A landscape with many valleys, sampled at points; each row gives a point and its height.
From any point a ball rolls to the lowest of the 2 points nearest to it. It stops when none of these is lower. Distance is the straight distance between rows; heights are no part of it.
(120) height 43.5: [149 130 131 134 111 121  97 130  70 124 179  99  91 158 119 151 109 115
  92 138]
(512) height 56.4: [187 117 125 115 141 103 128 122 177 173 152 126 139  77  98 104 131 116
 171  57]
(763) height 26.5: [ 79 140 126 167 126 187 144 130 180 107  59 149 172 103 172 129 138 177
 139 162]
(174) height 39.6: [152 157 141 137 112 106  83 143  97 129 161  67 109 114 137 162 111 134
  60 157]
(552) height 32.8: [114 111 130 145 135 193 193 113 145  71 113 162 134 141 110 134 145 175
 161 166]
(36) height 63.6: [133 154 121 111 155  78  71 141 153 156  94 143 129 120 136 152 128 126
  88 148]
(475) height 28.3: [ 43 158 130 148 148 156 141 115 152 109  56 158 169 126 167 122 136 152
 131 174]
(628) height 20.0: [152 116 118 159 146 170 165 134 209 131  90 134 154  75 132 115 157 178
 161 120]
(997) height 46.0: [128 144 148 126 102 137 174  98 108 118 152  89 138 117 124 112 128 145
 126 155]
(958) height 33.5: [197 103 108 113 119 131 129 121 132 164 186 116 108 118  92 121 125 101
 144  92]
(473) height 37.9: [119 137 112  76 150  92 160  88 111 147 145 156 126 140 109 116 132 110
 157 137]
(571) height 21.9: [196 108 127 146 121 118 109 161 168 165 141  93 122  89 121 128 135 134
 135  88]
(631) height 55.4: [182 131 130  91 169  93 134  95 173 173 155 151 136  86  83 118 120 104
 172  89]
(1028) height 32.6: [ 59 155 124 111 138  86  93 142 122 129  52 160 149 150 168 124 119 105
 108 137]
(722) height 51.3: [153 119  94 119 168 158 170 104 178 119 123 190 114 120  57 143 136 150
 174 130]
(788) height 67.3: [ 83 148 121 150 151 160 120 145 160  92  66 166 137 132 141 162 141 163
 116 172]
(1024) height 50.8: [190 100 146 154  90 145 113 139 106 146 229  28  97 113 106 135 109 147
 101 119]
(975) height 25.2: [108 145 122 102 126  98 119  83  44  93 165 126  77 161 115 151  97 119
  84 182]
(741) height 61.6: [158 103  91  89 142 109 104 147 114 158 159 160 106 168 116 112 121  76
 142  41]
(274) height 16.3: [133 118  97  82 159 112 161 111 141 146 145 182 133 146  87 102 139  99
 173  83]
(661) height 39.0: [ 63 128 168 142  82 159 162 100  61  77 118 111 152 153 166  97 123 126
 138 175]
(809) height 25.4: [134 131 122 121 149 123 134 127 151 143 108 146 131 122 118 132 132 132
 132 129]
(16) height 26.1: [187 148 147 141 122 123 126 112 160 153 171  78 116  72 116 143 132 161
 104 155]
(3) height 24.0: [118 117 129 169 132 198 150 127 199 111  85 137 163  97 158 127 156 179
 134 141]
(385) height 25.0: [155  74 102 153 122 181 133 166 179 125 114 153 112 115 115 134 147 146
 161  81]
(805) height 19.9: [106 142 134 124 127 118 119 122  96 101 114 129 126 146 146 138 128 117
 110 148]
(882) height 38.5: [112 131 137 172 112 161  92 180 165 131  65 127 146 107 186 134 137 154
 113 113]
(237) height 41.6: [ 69 140 157 115  83 115 136 101  45  78 141 104 122 170 149 121 107  91
 115 165]
(393) height 57.4: [151 151 120 104 137  78 103 138 149 182 107 119 155 118 139 110 134 100
 116  87]
(71) height 66.1: [135 150 141 160 127 139  90 147 140 111 109 123 112 116 138 161 121 158
  75 182]
(601) height 31.2: [115  89 150 175  92 186  88 185 100  74 113 117  97 147 156 152 114 132
 106 128]
(653) height 37.3: [ 29 137 134 115 115 124 144 113  75  88  79 163 138 170 168 106 121 105
 138 147]
(1089) height 20.3: [148 148 140 137 120 116 148 111 161 152 151  92 148  86 132 117 134 152
 132 149]
(758) height 44.1: [103 170 148 123 135 116 181  83 144 149 121  89 171  87 139 105 132 153
 140 188]
(215) height 40.2: [ 99 132 126 145 136 144 116 162 176 133  61 154 149 122 165 122 154 141
 132 108]
(203) height 32.3: [154 101 122 159 122 149  95 208 159 150 102 123 117 122 161 137 137 117
 106  68]
(34) height 31.1: [106 124 134 149 121 155  94 155 102  70 101 148  97 166 137 163 120 125
 102 156]
(161) height 61.7: [136 164 114  92 167  52  75 121 148 173 123 131 130 108 131 131 124 105
  94 128]
(719) height 35.2: [137 134 116 106 132 126 104 100  69 113 188 133  77 168 100 170 112 122
  84 155]
(885) height 57.8: [191 110 115 103 138  84 112 127 149 183 161 117 141 112 120 100 136  94
 163  36]
(1116) height 24.1: [102 112 136 139  99 135 130 150  94 107 120 123 117 158 146 130 130 114
 124 122]
(497) height 48.3: [ 98 115 109  90 136  89 109 132  80 118 123 150 124 187 143 106 123  81
 121  88]
(799) height 30.2: [131 154 123  95 163  87 123 105 126 154 126 140 130 129 106 139 119 133
 110 146]
(969) height 39.7: [133 161 102  71 159  52 132  79 129 166 179 130 135 129 100 126 114 104
 125 128]
(371) height 47.3: [159 117 148 146  89 170 192  95 120 114 172  84 136 112  96 114 141 157
 143 156]
(797) height 30.9: [ 99 111 139 167 106 204 169 144 119  74 107 151 126 148 129 140 143 164
 133 161]
(731) height 35.4: [101 128 137 136 117 135  78 136  58  72 126 141  73 178 130 167 106 107
  90 166]
(646) height 23.0: [169 104  84  75 159 109 138  94 127 159 179 178 114 163  89 116 131  84
 163  68]
(55) height 41.5: [ 86 151 140 148 143 136 137 138 181 145  64 136 186  93 171 113 139 161
 140 133]
(693) height 29.9: [ 54 157 122 124 156 121 115 125 129 116  49 171 147 126 162 137 126 141
 116 164]
(321) height 15.3: [ 78 170 151 133 126  94 107 105  90  98 110 129 128 144 153 137 113 131
  95 189]
(58) height 34.8: [116 158 101  71 178  65 143  73 133 152 138 161 129 129  91 133 116 119
 143 160]
(68) height 45.9: [176 127 152 156 102 130  85 153  96 148 185  46  97 119 129 145 109 137
  83 133]
(281) height 27.6: [192  87 125 147 122 136 117 153 135 155 166  94 110 119 108 127 124 126
 137  83]
(704) height 42.5: [106 165 154 153 140 152 150 119 165 130  76 113 175  87 165 122 136 190
 124 177]
(164) height 44.0: [158 161 111  87 152  87 150  78 149 169 171 126 134  98  77 129 120 126
 150 143]
(889) height 65.0: [142 161 117 132 147 109  71 151 143 120  91 142 115 120 131 173 128 146
  73 162]
(508) height 29.4: [ 97  97 131 168  97 195 165 145 114  90 102 139 137 154 153 109 146 139
 147 132]
(994) height 49.9: [153 117 113 120 143 147 173  94 152 114 152 168 108 119  64 150 140 150
 158 155]
(1030) height 27.8: [ 92 103 140 156  98 155 102 172  78  83 117 138 107 181 152 145 116 109
 109 126]
(171) height 54.3: [180 106 141 140  91 145 132 127  79 159 237  36 101 133  93 126 112 119
 128  99]
(1113) height 10.4: [141 107 119 125 158 149 159 128 205 136 113 176 157  87  96 107 136 136
 189  88]
(75) height 38.2: [ 60 123 148 143  92 143 139 120  80  74 100 144 149 157 165 113 131 116
 133 153]
(352) height 59.7: [130  97 144 131  76 127 141 142  45 115 194  75 123 178 141 106 121 100
 144  95]
(721) height 40.0: [ 73 141 170 139  66 135 145 104  44  84 143  72 145 147 174 101 114 110
 118 159]
(208) height 35.3: [ 39 137 131 100 132  84 107 123  91 116  68 166 136 157 167 101 118  92
 129 131]
(106) height 48.6: [155 119 127 137 121 162 181 100 140 119 165 134 114 116  91 133 145 161
 151 140]
(455) height 20.2: [180  98 110 135 147 148 138 146 174 138 138 150 113 107  91 140 143 143
 140  94]
(353) height 30.6: [155  91 126 142 111 159 138 157 109 130 160 104 105 156 122 131 124 122
 136  82]
(178) height 43.3: [ 78 167 145 145 134 152 170  94 137 116  98  96 178  94 164 120 132 168
 130 196]
(169) height 44.8: [132 143 157 140  86 136 109 126  55  94 168  72  95 157 134 135 111 121
  89 163]
(811) height 29.0: [187 107 105  96 144 115 133  92 128 154 193 157 113 135  77 120 124 104
 155  95]
(39) height 11.4: [105 124  92  85 167 124 157 114 154 132 106 199 130 144  83 108 147 110
 163 107]
(355) height 40.6: [113 127 125 108 117 110 154 110 101 130 155 126 130 154 118 113 127 101
 134 131]
(802) height 41.9: [107 124 163 150  72 149 130 138  41  81 158  51 123 159 157 120 111 113
 107 147]
(1036) height 44.4: [110 114 120 101 118 113 121 125  69 123 154 137 106 173 127 137 121  92
 113 103]
(347) height 59.4: [176 147 126 110 139  71  94 128 155 176 132 101 146  93 136 127 123 109
 110 129]
(730) height 20.6: [139 139 123 125 153 103 114 155 188 162  79 149 137  99 127 140 135 145
 129 104]
(538) height 54.1: [187 133 105  99 173 108 123  94 180 157 155 162 122  90  63 144 133 137
 172 108]
(1067) height 46.3: [142 156 111  73 164  71 148  62 146 173 164 152 150 107  75 108 115 120
 184 124]
(488) height 51.2: [ 85 124 121 107 122  87 110 152 100 143 104 143 146 166 161  99 133  72
 132  78]
(687) height 17.3: [ 73 159 140 108 140  90 129  78  64  86 136 138 112 153 125 144 103 126
  96 208]
(329) height 27.2: [122  92 128 143 102 173 159 163 116 113 127 130 118 157 143 133 140 128
 139 102]
(117) height 32.7: [180 144 133 142 121 120  97 136 146 145 162  69 114 104 122 155 129 159
  68 161]
(1072) height 45.0: [130 162 162 125  96 127 188  84 119 140 147  63 156  93 130  99 136 155
 143 177]
(382) height 53.4: [ 90 139 121  88 159  82 113 145 119 147  89 174 141 151 150 104 132  95
 134 105]
(614) height 38.9: [ 89 151 146 136 104 130  92 115  61  66 128 119  92 159 141 156 101 115
  81 196]
(416) height 14.7: [173  95 114 153 140 149 146 143 201 152 120 154 140  74 101 116 142 147
 177  88]
(195) height 34.1: [147  87 149 190 105 183  94 187 123 110 118  98  98 122 151 163 122 156
  92 120]
(273) height 28.8: [148  92 120 161 126 159 110 194 174 135  81 151 124 114 139 134 148 144
 122  81]
(1106) height 57.6: [148  97 141 133  90 149 147 121  62 128 220  49 105 177 116 119 121 106
 137 106]
(403) height 34.6: [ 89 138 121 136 147 165 170 102 157 104  93 161 151 125 111 139 145 166
 152 167]
(42) height 14.2: [170 125 126 133 131 104 111 143 187 179 109 124 145  82 134 120 140 137
 136  94]
(710) height 37.2: [168  90 123 147 113 122  72 198 140 146 129 108 115 141 148 128 127  99
 111  53]
(415) height 42.4: [158 113 119 122 123 101 100 176 135 172 123 103 138 119 150 107 126  93
 119  59]
(1015) height 36.7: [141 111 146 181 107 153 100 188 147 115  95  98 131 104 171 142 129 148
  99 109]
(729) height 5.5: [115 137 107  96 177 145 172 108 181 140  99 199 151 107  96 107 133 135
 192 114]
(629) height 52.7: [182 101 103 112 160 135 138 102 180 140 148 190 109 114  58 140 125 129
 170  97]
(431) height 66.8: [112 145 135 167 136 141  94 166 157  93  64 149 124 120 154 168 138 154
  73 172]
(1005) height 16.0: [159 127 133 149 125 151 162 116 186 133 123  96 147  69 135  99 144 162
 157 136]
(737) height 59.5: [164  94  99 106 134 101 132 145 130 172 159 130 132 141 114  93 131  80
 160  44]
(122) height 40.7: [ 56 136 155 136  95 138 114 109  51  47 130 137  99 178 146 131 102 106
 105 186]
(880) height 55.2: [ 97 154 119  91 164  65 104 142 142 176  86 134 156 118 159 113 136 101
 121 107]

For each start below, name the point where the ball stops.
(237) | (1005)
(710) | (729)
(1106) | (1005)
(512) | (321)
(122) | (321)
(352) | (1005)
(169) | (1005)
